A landscape with many valleys, sampled at points; each row gives a point and its height.
From any point a ball rolls to the lowest of the 3 points nearest to it. It stops when none of these is lower. Distance is the straight distance between rows; heights are no part of it.
Q746: [130 139 158 126 103  93 122 101  96 182 118 147 149  97 133 116 122 104
 145 159 140 115 135 111 142 127 125 121 119 151 156  80 164 135 111 111]  height 612
Q517: [110 157 166 152 106  80 119 134 117 172 107 141 144 151 121 103 146 101
 130 157 159  93 125  73 168 159  99 121 103 123 149 112 166 132  97 123]  height 786
Q353: [147 137 105 164 150 176 143 107 137  98 194  94  92 133 164  98  92 128
 163 150 122 170 156 111 115 124 148 146 138 111 111 135  77 135 126 154]  height 136
Q892: [109 113 155 131 109 152 125  97 131 102  78 133 161 156 158 108 155 115
 148 117 152 126 153 140 116  83 118  95 130 140 149  79 139 143 154 156]  height 223
Q402: [112 107 131 110 133 163 136 173 170  84 137 114 112 182 143 138 161 139
  58 110 106 166  91 188 151 131 122 117 100  91  89 173  94 116 103 120]  height 292
Q197: [144 104 164 121 121 137 102 100 162 126  75 158 136 131 134 113 192 122
 124 111 125 124 114 199 131  98 134 111  82 144 147 122 163 126 150 126]  height 182
Q972: [153 139  99 166 151 135 113  94 120 113 170  96 133 102 160 106  53 107
 166 139 121 143 170  83 128 119 144 138 150 132 117 102  95 121 128 149]  height 127
Q910: [142 138 108 166 182  96 101 193 112 102 175 118  95 107 107 139  87  98
 122 146 170 100 157  55 140 168 109 188 136  81 116 157  99 102  87 134]  height 187
Q472: [119 121 135 137 148 121 148 126 112 143 165 139 107  92 118 160 119 124
 119 118 121 139 119 172 138 133 147 148 129 121 156 120 131 106 117  89]  height 661
Q561: [136 119 137 103 130 101 148 140 175 171 129 155  91  94  82 166 166 142
  81 114  82 126  89 183 118 166 149 153 105 157 143 141 174 128 106  78]  height 704
Q178: [145  77 132 147 174 157 129 184 123  70 170 116 109 135 125 136 120 127
 110 132 179 200 132 122 153 109 104 125 112  94  99 143  76 134  73 150]  height 632
Q416: [ 88 162  76 129  82 120 142 127  65 118 173 106 142 144 128 100  85 155
 185 139 136 111 140  79 110 136 129 158 173  96 111 118 101 156 158 150]  height 163
Q731: [205 145 137  89  99 123  82 112 179 190  55 195 127 111  98 118 179 129
 121 113  81 100 111 162  81 112 156 114  69 166 125 148 205 149 158 110]  height 258
Q75: [208  76 143 115 198 194 107 127 194  79 116  82  97 139 137 133 145 138
  76 108 132 187 104 134 160 100 123  57  89 129 102 207  89  87 115 145]  height 252
Q961: [187 110 129 128 163 199 106 110 200  88 143  84  69 128 147 131 104 139
  96 134  94 165 133 111 131 118 143  68 115 135 107 200 106  72 126 131]  height 313
Q283: [182 108 136 142 200 153 118  94 147 102 132 117 107  74 140 141  95 117
 111 101 120 138 147 148 144 105 135 122 103 147 151 138 119 103 140 103]  height 129
Q874: [166 158  88 171 167 121  90 126 123 111 200  87 136 109 135  99  65 117
 173 155 125 132 167  57 132 143 133 173 158 114  98 125  89 113  96 167]  height 115
Q966: [137 124 133 122 107 114 147  76 119 193 111 161 138  82 130 126 144 134
 152 125 116  96 121 163 127 105 139 113 131 173 181  88 175 129 151  95]  height 209
Q677: [134 107 128 128 154 167 134 137 172  86 134 108  98 150 133 141 141 133
  88 105 114 155 112 183 158 138 132 113 110 110 115 165 100 104 106 123]  height 266
Q171: [ 52 167 125 116  47  99 173 164  54 168 122 134 149 160  92  99 111 158
 163 148 141  81 124  59 128 153  99 129 149 118 128 136 167 141 140 143]  height 158
Q109: [ 71 172  95 137  88 109 136 169  76 110 134 124 147 189  97  85 121 142
 169 145 165  72 140  40 111 162 120 177 158  87 122 161 125 126 153 164]  height 175
Q296: [126 103 145 130 120 186 106  95 177  88  74 132 144 157 170 105 174 108
 133 114 135 114 144 160 126  85 129  67 109 138 138 105 127 107 160 149]  height 188
Q493: [159 114 108 152 143 117 113  70 114 123 162  97 151  58 143 133  49  97
 155 127 120 133 158 105 130 115 130 139 151 160 148  85 118  94 132 113]  height 138
Q304: [ 62 152  95 109  81 113 153 132 132 162 122 133 121 161 132 132 138 146
 137 111  75  97 106 168  95 142 141  90 172 128 140 134 129 116 190 107]  height 291
Q780: [112 164 112 161 141 107 111 187  83 104 178 118 117 142 108 111 112  98
 122 142 152 115 144  63 122 160 124 181 140  59 110 143  94 121  98 134]  height 241
Q326: [122 139  78 118 167 194 153 159 162 102 195 119  37 143 125 152  87 174
 113 133  91 130 130 135 112 148 155 143 155 116 102 177  87 103 110 140]  height 321
Q163: [113 147  82 142 130 151 145 126 136 114 180 114  83 135 137 140 102 147
 135 125  94 127 129 154 116 138 160 130 172 102 139 141  89  98 150 119]  height 171
Q718: [171 128 133 120 164 115 117 108 152 154 128 149 107  79  97 162 140 122
  87 108 103 128 107 185 124 146 140 126 107 150 156 144 165 101 132  79]  height 694
Q371: [ 63 147 140 119  70 100 195 137  94 199 133 154 128 150 123 131 162 162
 163 127 115 125  95 155 117 140 142 117 128 157 153 106 167 148 145 100]  height 139
Q809: [178 133 150 112 104 128 121  86 142 187  63 193 151 107 128 124 169 155
 161 135 125  80 137 162 104  74 136 102 122 189 170  95 196 149 147 130]  height 267
Q840: [114 160  82 166 130 151 117 189  64 100 203 113 107 119 113 108  88 122
 150 142 156 120 142  74 101 168 149 206 158  78  98 146  88 135 111 166]  height 247
Q838: [108 143  83 133 105 113 132  97  99 103 139  81 164 139 153 109  84 150
 192 146 127 106 164  61 108 136 128 144 196 109 104 101  96 164 157 156]  height 173
Q688: [186 105 123 142 207 160 122  91 157  94 160 107 100  55 137 161  63 115
 115 109 134 150 150 126 157 106 129 131 130 161 148 127 104  89 123 115]  height 142
Q945: [168 160  95 177 157  86 102 115 155 114 143  92 170 160 154  85  91 104
 195 146 149  81 175  29 151 133 124 156 175 122 107 123  83 112 128 153]  height 114
Q728: [148 140  84 144 161 173 141 116 164 101 202 103  63 133 148 129  82 154
 150 144  93 152 147 130 113 130 156 129 163 129 117 167  87 103 129 145]  height 152
Q334: [ 86 140 140 109  74 128 140 120 158 159  70 148 135 164 131 129 179 151
 120 116  92  94 108 182  94 118 147  86 138 162 149 120 163 132 179 130]  height 80
Q878: [171 111 114 121 210 159 127 118 163  91 144 109  84  92 120 169  92 120
  95 117 115 157 132 157 144 125 125 111 125 134 138 154  95  82 119 117]  height 196
Q297: [ 63 132  99 117  76 103 164 117  64 166 150 120 137 121 121 136 102 155
 166 125 123 117 126 124 109 130 127 121 181 122 154  98 134 146 167 104]  height 140
Q900: [106 114 153 142 117 130  90 127 118 100 117 123 150 162 152  92 128  82
 127 142 163 145 155  95 150 130 110 109 108 112 122  86 107 132 117 137]  height 591
Q748: [145 148 131 167 143  56 100 106 150 151 112 112 166 155 160  86 108  89
 158 138 167  62 156  51 165 133 108 143 160 134 142 108 122  99 123 128]  height 429
Q378: [202 118 133  74 213 162  93 137 175 107  85  95 124  87  95 168 127 144
  37  99 110 183  98 158 136 133 125  83  95 137 106 191 122 105 118 128]  height 219
Q264: [101 114 150 139 133 123 164 170 113 104 164 132 101 143 123 155 146 130
  90 111 137 162 102 175 142 125 121 156 109  93 121 139 101 120 110 118]  height 655
Q455: [160  86 139 157 154 186 105 111 171  74 152 107 110 153 178  92 126 112
 145 129 145 188 157 103 149 103 123  89  93 119 109 128  78 117 107 149]  height 664
Q162: [168  95 168 116 141 119 116 103 168 138  86 158 122 117 122 130 194 124
  96 117 134 149 100 198 137 113 139 136  71 139 145 141 155 128 125 112]  height 211
Q797: [ 83 117 170 135  97 113 141 170  79 126 164 151 134 143 110 133 160 105
 105 136 153 170 108 132 142 143 106 161  84  90 119 130 114 157  98 120]  height 674
Q289: [131 112  79 123 120 108 138  57 109 129 125  86 162  98 160 137  78 136
 210 140 120  85 166  81 114 115 122 136 212 157 116  87 100 171 165 116]  height 180
Q714: [219 118 146 113 151 128  75  97 172 147  73 163 133  91 109 117 172 124
 105 102  95 127 115 177 123 101 153 118  74 148 147 162 176 122 159 108]  height 215
Q30: [120 127 172 118  83 111 153 134 125 160 103 163 150 137 111 112 195 108
 124 139 154 153  95 142 143 142 131 145  50 144 128  85 173 193  87 103]  height 363
Q120: [188 140  75 153 151 139 119  85 131 120 219  60 141  99 159 110  61 132
 220 174  97 150 169  67 116 123 137 178 179 157  88 144  77 147 128 171]  height 128
Q722: [ 73 186 125 120  64  84 180 158  65 200 118 144 158 146 104 118 118 155
 169 149 143  68 106  37 155 154 109 118 142 137 141 118 179 121 104 131]  height 130
Q531: [125  93 154 134 144 146 122 125 143  88 123 131 122 153 142 121 169 115
 102 107 136 171 121 167 153 112 133 108  88 107 122 131 107 117 125 115]  height 256
Q58: [ 62 132 157 122  80 126 151 128 105 144 130 151 133 163 138 123 163 126
 141 127 138 136 117 159 128 120 126 131 123 127 145 102 143 134 138 116]  height 341
Q709: [122 136 120 122 108 114 136  87 144 171 117 143 122 123 122 133 129 127
 130 119  88 108 113 179 118 136 145 104 151 151 167 107 148 101 163 102]  height 273
Q85: [113 130 151 114  98 123 150  88 115 178  76 156 157 120 142 123 148 135
 160 140 135  99 123 137 107  94 122  93 149 174 167  72 176 161 142 136]  height 288
Q953: [207 121 135 104 190 175  86 119 170  95 101 106 107  90 125 142 118 112
  61 104  82 154 119 153 138 116 138  75  87 133 117 178 113  95 138 117]  height 183
Q787: [166 123 144 165 168  87  82 121 123 128 138 106 150 107 133 110  85  73
 121 141 156 123 163  77 159 136 111 131 118 117 126 111 104  99  93 121]  height 374
Q343: [115 141 124  95 108 151 104 153 157 124 121 120 114 144 108 161 131 132
  66 108  55 155 106 204 104 169 139 100 109 115  79 167 112 122 117 107]  height 278
Q793: [122  92 172 127 112 135 119 111 151 119  97 160 141 150 136 118 207 109
 120 121 155 161 115 170 143 107 121 122  81 132 138 114 143 140 125 121]  height 208
Q828: [149  69 142 137 143 198 104 111 176  68 102 118 136 159 168  99 185 110
 129 117 152 165 133 147 145  89 115  76  77 125 112 134 108 106 126 132]  height 216
Q487: [140 127 140  92 128 108 115 155 174 147  91 133 127 113  82 188 149 139
  42 102  72 154  80 195 108 167 155 131  86 155  85 169 150 154 103 111]  height 236
Q35: [148 143 141  82 108 130  86 118 162 161  84 146 138 109  96 144 149 108
  64  98  59 140 100 205  83 156 162 104  83 153  97 154 159 139 140 109]  height 213
Q105: [ 66 148 122 127  81 108 140 131  82 122 112 116 163 180 124 100 113 138
 144 143 156 111 141  66 108 149 119 136 161  97 132 112 134 140 148 155]  height 260
Q446: [110 129 117 116 103 139 141  93 144 148  66 135 146 132 148 132 155 146
 151 110 101  74 135 172 102  87 134  71 181 168 163 114 154 145 185 136]  height 99
Q854: [123 100 125 149 156 186 137 136 159  67 172 106  75 163 159 111 135 137
 132 138 120 171 133 141 136 117 138 113 115  92 110 144  70 108 118 144]  height 653
Q950: [100 158 162 129  82  98 150 124  92 165  68 124 173 152 121 112 132 132
 140 146 153  84 138  65 125 131  94 105 153 147 150  99 169 160 119 144]  height 338
Q969: [118 160  67 147 135 137 122 173  54 118 210 115 106  68 102 132  80 144
 152 139 132 107 132  76  99 157 140 206 183  98 118 131 102 120 121 136]  height 220
Q116: [145 149 152 153 119  83 175 106 116 156  51 139 178 166 149 101 135 127
 140 146 154  30 155  40 160 116  91 118 188 174 173 106 172 134 103 132]  height 364
Q240: [168 136 145  97 115 142  90 100 176 165  39 167 145 132 121 131 174 134
 126 123  85  91 123 184  93  99 140  81 118 167 134 127 192 138 184 134]  height 207
Q768: [143  87 109 111 189 104 153 196 155  98 135 115 143 135 108 196 131 156
  70 109 211 224  70 170 176  86 108 163  97 125 115 156  95 121  81 183]  height 193
Q363: [158 131 139 100 127 145  69  98 165 142  57 143 134 117 124 120 161 110
  97 116  79 122 121 193 102 130 156  86  97 148 126 141 160 117 163 122]  height 189
Q753: [167 111 140 128 137 153  90  85 154 121  74 148 139 119 153 113 164 107
 134 113 112 112 125 180 133  82 144  82 102 145 144 124 146 110 164 133]  height 147
Q313: [150 143  84 130 126 162 119  75 184 110 119 102 113 131 162 115 109 130
 142 134  94 117 130 135 132 121 157  82 149 132 127 131 105  97 170 125]  height 137
Q873: [227 102 140 128 226 168 115 106 174  92 107 104 119  76 129 133 128 110
  80  91 140 157 117 146 161 103 128  89  93 140 143 164 112  92 136 110]  height 153
Q261: [147 115 100 130 128 129 129  61 136 142  95 120 145 102 154 126 103 116
 164 129 116  93 144 146 113  86 130  97 169 159 161  98 131 114 180 112]  height 107
Q568: [173 148  97 184 160 134  84 173 135  93 187 111 121 165 150  79 119 114
 170 162 150 122 163  30 138 169 131 168 150  91 100 164  67 129 102 172]  height 84
Q627: [143 125 152  99  95 119  94 122 181 154  79 167 128 137 105 129 194 131
  92 114  83 134  87 198 101 137 143 122  77 147 118 153 177 135 137 108]  height 233
Q904: [ 98 135 151 137 122 101 143 165  81 146 167 135 109 109 109 144 124 106
 108 131 153 156 119 126 142 140 116 166 106  97 122 121 132 137  94 111]  height 654
Q124: [131  98 175 132 146 100 147 149 112 128 141 140 122 115 111 160 162 112
  90 125 159 178 103 161 157 115 117 155  91 120 134 123 133 145  88 108]  height 676
Q122: [116 146 143 115  92  87 146 101  90 187  85 134 169 103 143 127 106 140
 157 147 133  71 153  80 128 126 111 103 167 162 153  78 170 162 124 127]  height 259
Q397: [131 122 114 135 179 128 134 148 101 123 189 116 101  62 116 172  56 130
 131 128 143 142 156 125 136 127 111 172 148 130 152 109 112  99 101 109]  height 181
Q459: [ 99 148 142 109  83 104 159 121 150 198 111 168 123 134 121 139 183 150
 127 115  87 110  94 185 110 143 153 119 110 169 146 118 170 142 142 101]  height 113
Q144: [ 96 161  99 148 129  87 123 177  56 136 196 136 111  85  88 139  83 114
 136 145 134  97 137  59 120 168 110 193 156 101 137 130 134 105  91 114]  height 243
Q816: [147 133 102  83 187 167 119 149 182 106 144  97  81 111 108 181  82 154
  71 123 104 146 126 165 145 152 128 112 131 121 112 175  97  94 108 125]  height 466
Q509: [ 68 169 121 120  72  86 170 144  49 189 148 137 145 110 112 128  99 147
 176 144 132 102 116  79 122 156 113 118 147 141 145 109 174 145 134 115]  height 143
Q685: [158 132  86 134 178 182 133 120 178  92 182 102  67 114 137 139  82 146
 114 128  98 147 142 135 134 141 154 117 137 126 121 160  95  83 118 130]  height 174
Q65: [110 120 116 104 193 125 156 169 152 119 161 134  81  91  87 206 114 157
  95 107 132 140 107 174 142 139 126 169 139 121 132 151 114  88 115 109]  height 795
Q699: [ 64 105 170 108  86 151 151 151 146 110 114 132 134 187 156 119 200 127
 114 114 141 153 114 180 132 119 120 127  92 121 136 114 122 127 136 116]  height 326
Q782: [155  91 152 150 165 127 104 120 116 106 140 119 129 112 133 124 108  81
 101 122 166 166 153 128 155 121 111 123  94 108 134 111 104 126  97 133]  height 85
Q290: [ 52 120 105  99  71  89 197 126  39 181 134 125 144 120 100 134  95 179
 186 140 123  87 121  78  96 139 102 118 196 156 129 127 146 178 168 102]  height 168
Q647: [107 177  97 168 116  86 118 165 106 120 161 117 137 158 127  92 108 113
 165 156 158  75 137  43 142 165 129 183 165  82 135 159 116 110 132 134]  height 125
Q312: [135 138 102  50 207 144 115 177 179 120 119 101 103 116  75 209 102 168
  48 125 124 169 102 170 146 151 104 128 115 128  90 181 109 113 113 141]  height 34
Q281: [136 115 145 145 131 135 110  73 126 110  97 116 171 131 168 106 106 109
 152 136 157 116 162 104 124 103 118  97 138 133 125  73 114 130 141 157]  height 160
Q337: [137  90 160 139 149  97 128 175 114 110 133 130 141 129 113 159 143  98
  79 130 172 202 110 143 169 112 105 149  96 101 109 138 112 150  76 135]  height 692
Q309: [138 156 142 136 110  70 139  94 120 190  89 129 173 118 131 106 107 118
 151 159 140  44 140  42 155 134  96 119 175 161 142  90 162 129 109 124]  height 306
Q763: [125 136  94 151 121 156 140  88 131 103 154  97 122 140 163 114  98 136
 180 136 118 141 148 127 121 112 149 117 165 120 123 108  99 130 161 148]  height 126
Q185: [131 151 123 107 117 142  78 117 170 139  91 120 126 135 121 129 129 107
  95 105  66 129 115 187 108 150 146  77 118 130 116 143 135 109 157 113]  height 212
Q951: [190  77 143 115 210 133 138 144 167  89 109 107 134 117 111 159 143 139
  66  91 178 210  86 163 170  92 112 118  93 131 135 172 102 118 103 165]  height 179
Q545: [138 137  86 148 153 174 143 159 109  90 211 120  71 112 141 123  83 153
 167 140 135 150 148 119 103 141 153 172 146 101 120 144  70 126 112 157]  height 176
Q76: [148 123 169 121 106 121 133  97 125 178  89 177 143 102 126 120 161 118
 143 137 141 112 121 157 126 116 129 121  79 170 161  85 185 149 124 114]  height 370
Q537: [171 108 141 143 164 148 104  81 151 112 114 117 121 100 152 122 125 108
 134 113 124 139 131 164 144 105 146  97 102 133 132 121 120 101 149 116]  height 77
Q123: [133 173  81 173 139 112  93 154 109 109 185 113 134 152 130  82 108 113
 185 155 148 103 154  42 124 165 137 169 153  80 106 154  82 131 116 170]  height 97
Q996: [120 146 101 119 143 153 125 152 163 112 149 119  91 149 125 166 106 133
  81 109  70 140 117 180 118 151 134 114 139 113 108 157 107  98 128 107]  height 307
Q463: [181 136 129 107 121 127  89  83 159 180  70 171 133 103 113 121 176 134
 135 119  84  84 120 172  93 106 158  97 109 171 151 131 185 133 166 110]  height 230
Q906: [161 127 151  96 151 141  90 130 180 116  84 117 126 110 111 162 152 113
  55  99  76 160  99 189 122 140 138 102  95 124  94 168 136 113 116 113]  height 254
Q815: [121 129 168 147 121 100 104 116 107 141 122 137 144 118 136 112 116  95
 124 152 157 135 148 111 150 133 114 124 110 115 132  86 145 132 103 121]  height 93
Q525: [137 129 115 138 123  88 107  69 117 136  97 103 179 123 148 107  87 110
 164 147 146  99 163  72 125 119 119 121 174 147 130  77 122 139 137 150]  height 98
Q581: [148 118 112 155 186 124 116 152  98 100 181 106 102  89 126 145  60 113
 138 145 156 157 163  87 140 144 125 168 138 105 114 122  90 119  82 132]  height 53
Q247: [ 58 130  83 114  64 102 176 133  34 127 151 118 147 142 102 102  88 172
 186 132 131  96 130  73  96 144 130 155 193 114 116 127 117 169 172 128]  height 162
Q617: [ 91 129 127 128  86  96 140  89  82 162 126 114 157 117 130 117  98 139
 164 152 136 104 147  78 127 135 113 130 176 144 142  80 141 147 149 130]  height 237
Q324: [121 171  71 154 122 106 117 146  67 122 189 111 120 105 118 105  70 129
 160 145 134 101 148  58 107 158 129 197 177  88 112 132 107 120 130 141]  height 240
Q687: [ 99 124 147 102 100 130 115 154 174 116 110 134 135 169 126 136 182 132
  56 109  79 135  90 210 121 159 138 129  88 126  90 161 126 132 123 107]  height 294
Q527: [167  86 135 139 169 183 111 121 182  72 120 108 108 146 142 118 157 120
  95 108 122 172 116 159 164  99 128  81  95 121 117 157 103  95 122 120]  height 235
Q60: [ 79 129 131 122  81 103 166 107  63 145  88 110 163 154 133 126 108 154
 156 139 134  87 142  84 108 114 107 117 191 149 140  90 154 168 143 144]  height 221
Q127: [159  95 170 141 149 131 102  95 145 118 100 135 141 106 144 116 162 104
 114 116 145 155 129 168 145  95 130 112  75 126 142 112 134 133 127 129]  height 166
Q670: [ 65 136  98 143  73 135 162 153  82 116 181 136 114 153 123 117 122 137
 143 118 134 130 126 141 101 133 138 158 148  87 124 135 102 133 160 121]  height 649
Q518: [202 118 155  83 113 135  69 116 188 133  45 196 144 139 110 108 199 137
 111 112  88 113 117 171 100  84 156 114  64 145 111 159 203 143 155 123]  height 265
Q94: [ 32 122 170 106  61 142 181 162 128 133 123 148 156 201 146 125 200 146
 114 123 144 141 112 167 113 128 122 131  94 142 136 121 166 142 147 116]  height 361
Q526: [ 93 130  97 137 110 102 144 110  81 158 183 125 121  91 121 143  86 139
 152 125 111 123 135 124 117 135 132 149 177 135 155  92 135 118 154 101]  height 131
Q256: [114 115 135 121 101  99 176  84  74 155  62 110 174 105 142 149  96 153
 166 130 126  60 161  70 107 109  99 101 218 175 132  97 143 197 140 115]  height 249
Q835: [142 124 126 164 167  93 115 209 108 103 156 126 113 133  87 145 113  96
  95 143 175 133 141  77 161 151 104 174 127  63 104 155  98 118  71 139]  height 257
Q504: [109 136 124 123  89  90 176 113 108 210 152 157 128  88 118 138 144 153
 163 119  97 123 101 150 120 144 132 109 138 171 168  93 171 137 144  88]  height 141
Q239: [118 109 118 144 155 146 146 204  98  76 175 123  92 133 121 159 104 125
  97 130 180 181 119 132 144 120 113 166 114  77 104 136  78 135  84 149]  height 613
Q512: [114 118 172 119 101 103 164 142 143 149 126 152 114 144 111 148 194 134
  91 124 109 155  88 194 139 136 148 154  87 130 137 132 155 152 110  96]  height 330
Q420: [157 144 136  73  91 145  50 118 160 151  26 170 157 141 111 131 169 128
 120 117  74 105 117 184  70  99 146  64 106 160 105 134 192 144 172 154]  height 217
Q689: [ 77 141 177 113  73 115 141 137  94 158 111 151 142 162 129 108 154 114
 130 150 159 133 118 106 138 140 103 128  90 134 130  94 163 154 114 129]  height 485
Q655: [ 76 146  91 135  86  97 154 149  48 155 184 121 133 112 106 121  88 148
 169 128 122 113 137  85 101 149 133 168 164  99 130 120 121 136 152 123]  height 151
Q3: [152 135 121 170 156 122  65 123 156  85 147  98 145 165 159  78 104 101
 170 151 153 133 176  41 151 147 118 123 133 108 103 123  80 127 103 156]  height 37
Q292: [129  76 122 135 166 193 152 170 160  69 186 113  70 159 145 135 131 140
 113 142 159 191 126 126 141 115 130 137 111  99  93 166  66 121  88 169]  height 642
Q13: [ 76 174 131 140  88  78 168 156  88 167 112 141 143 172 106 102 123 138
 156 157 160  55 119  35 159 157 112 123 151 118 153 146 166 120 112 128]  height 35
Q585: [124 118 103 105 188 165 161 192 165  79 167 120  72 145 124 167 116 164
  78 117 140 153 113 163 146 127 121 153 128  93  93 179  75 106 103 148]  height 709
Q409: [129 146  52 156 137 154 156 131  91 106 221 108  92  97 140 133  67 151
 177 142 110 138 140 104  97 138 151 184 179 114 117 131  89 131 139 144]  height 210
Q999: [ 94 143 132 142 111 104 130 117  97 143 152 121 142 132 122 110  97 109
 143 147 147 116 152  88 135 152 122 139 144 107 134  89 131 137 131 129]  height 311
Q985: [ 90 137 133 136 118 119 151 167  79 135 195 138  98  88  98 168 104 131
 123 133 143 140 130 129 114 139 117 183 141  92 136 126 113 109 111 113]  height 627
Q441: [104 118 169 109  82 128 141 121 172 143  82 175 147 171 133 116 219 138
 112 119 133 133  98 184 123 124 130 131  74 157 136 119 165 162 132 116]  height 239
Q53: [113 160 141 155 130  77 110 144  95 146 155 132 135 131 116 112 112  97
 128 157 151  91 141  63 160 158 118 162 134  92 141 124 125 110 104 114]  height 275
Q237: [185 130 127  92 137 207  61 114 152 117  82 103 118 108 138 138 115  94
  83 124  68 171 110 162 106 123 147  45  82 138  75 171 139 121 153 139]  height 250
Q792: [112 118 185 126 107 138 117 116 120 136  60 152 168 148 148 103 162 108
 129 137 168 116 149 115 113 109 100  99 108 144 150  79 167 158 123 157]  height 284
Q142: [111 165 152 122  70 118 186 135  92 209 136 168 139 125 109 130 156 139
 166 129 130 132  93 132 140 154 142 126  76 166 139  89 188 165 104 101]  height 172
Q83: [124 141  84 136 172 150 127 171  88 105 216 116  77  75 123 157  62 134
 147 140 145 128 149  92 110 148 128 194 155 104 118 121  95 118  99 150]  height 170
Q857: [121 115 106 152 136 174 116 198 102  72 190 122  94 156 135 105 115 122
 133 141 165 166 141  84 125 142 114 161 118  69  85 144  53 142  86 164]  height 639
Q317: [ 95 136 138 132 111 100 126 103 101 125  85 108 178 161 149 105 104 121
 145 144 151  88 154  59 129 123 107 114 166 127 123  86 130 150 142 156]  height 165
Q486: [121 142 135  95  93 158  85 123 169 119  54 143 139 155 137 117 180 125
  96 111  81 110 116 189 100 129 144  76 108 128 114 133 157 116 161 134]  height 204
Q499: [138 123 112 138 163 156 138 133 155  91 155 121  87 125 136 137 115 125
 104 111  98 145 124 162 147 138 140 112 127 112 133 144 104  99 132 113]  height 238
Q147: [ 63 114 153 107  86 146 152 167 150 103 126 135 147 199 140 128 207 140
  88 114 121 162 102 193 139 135 129 150  85 108 107 159 115 127 133 104]  height 308
Q217: [224  70 168 121 183 140  92 112 166  96  73 148 150 108 118 112 199 121
  77  99 149 169  99 174 141  77 131 110  60 133 130 165 142 118 131 125]  height 225
Q594: [ 74 156 154 117  70 101 157 117  77 184 117 144 151 132 132 127 133 136
 153 150 141 118 118 112 122 130 111 103 133 153 148  81 165 155 126 134]  height 246
Q22: [117 156 112 148 129  86 127 114 129 101  97  88 190 193 151  96 116 136
 177 126 146  67 168  25 139 125  96 146 202 128 127 121 108 141 138 167]  height 206
Q658: [ 52 124 134 120  69 121 184 136 101 136 111 135 135 175 150 127 147 165
 150 106 128 106 112 156 101 115 131 108 159 140 148 115 136 142 178 130]  height 297
Q245: [145 159 177 138 105 117 125 120 103 167  45 164 183 148 144 102 151 116
 132 158 144  70 152  84 140 112  93  97 136 176 163  86 195 165  87 164]  height 362
Q834: [101 124 122 141 124 157 148 163  98  85 178 129  96 148 132 122 115 125
 122 121 140 161 126 134 133 131 130 159 119  75 115 133  94 121 122 137]  height 640
Q108: [167 154 115 189 167  74 104 157 149 123 168 109 125 119 135 114  92  86
 148 138 145  87 164  38 156 153 120 185 171  98 138 132  90  78 100 130]  height 312
Q173: [178  84 174 116 136 135  89 106 153 121  72 176 158 116 131  97 212 107
 118 117 173 163 110 158 124  85 119 129  57 144 141 132 162 160 120 138]  height 222
Q418: [ 91 103 102 116  92  96 166  78  69 163 109 114 165  98 129 150  90 153
 183 132 120  82 147  89 109 122 113 121 205 164 143  82 139 180 156  95]  height 245
Q302: [ 73 113  89 110  99 115 178  83  84 131 122 103 150 128 131 135  91 170
 196 120 116  89 141 103 102 113 132 118 210 137 138 107 116 183 183 121]  height 248
Q978: [119 106 137 101 161 112 156 170 156 104 147 115  99 124  97 190 141 148
  65 107 138 160  89 187 155 122 114 159 109 126 118 162 109 127 100 126]  height 673
Q523: [188 117 142  91 143 108  93 116 176 158  79 168 122  90  85 145 159 122
  65 102  74 138  98 180 101 143 158 134  75 158 115 163 181 139 118 104]  height 234
Q26: [114 125  89 142 115 126 144  87 119 128 158 108 133 107 153 129  87 138
 166 123 119 125 143 137 120 115 134 130 170 130 144  91 113 118 171 114]  height 117
Q243: [119  95 177  90 105 157 110 123 181 100  57 176 150 160 146 115 243 131
 106 118 140 130 104 193 110  94 125 116  65 153 125 129 174 134 147 131]  height 255
Q457: [143 115 160 121 110 109 149 111 147 164 119 167 127 114 120 130 186 124
 117 116 129 154  98 181 142 132 137 141  74 163 151 116 171 148 108 103]  height 280
Q346: [113 120 116 126 177 146 147 185  97  89 179 132  72  98 103 178  91 132
 119 124 167 155 131 134 136 125 124 177 130 100 121 134  98 118  94 130]  height 487

Where does a ball stop that starts at each point below?
Q677: Q537
Q53: Q3
Q109: Q3
Q116: Q525
Q302: Q334
Q768: Q537
Q418: Q525
Q245: Q525
Q689: Q13
Q75: Q537
Q290: Q334
Q237: Q537
Q545: Q334
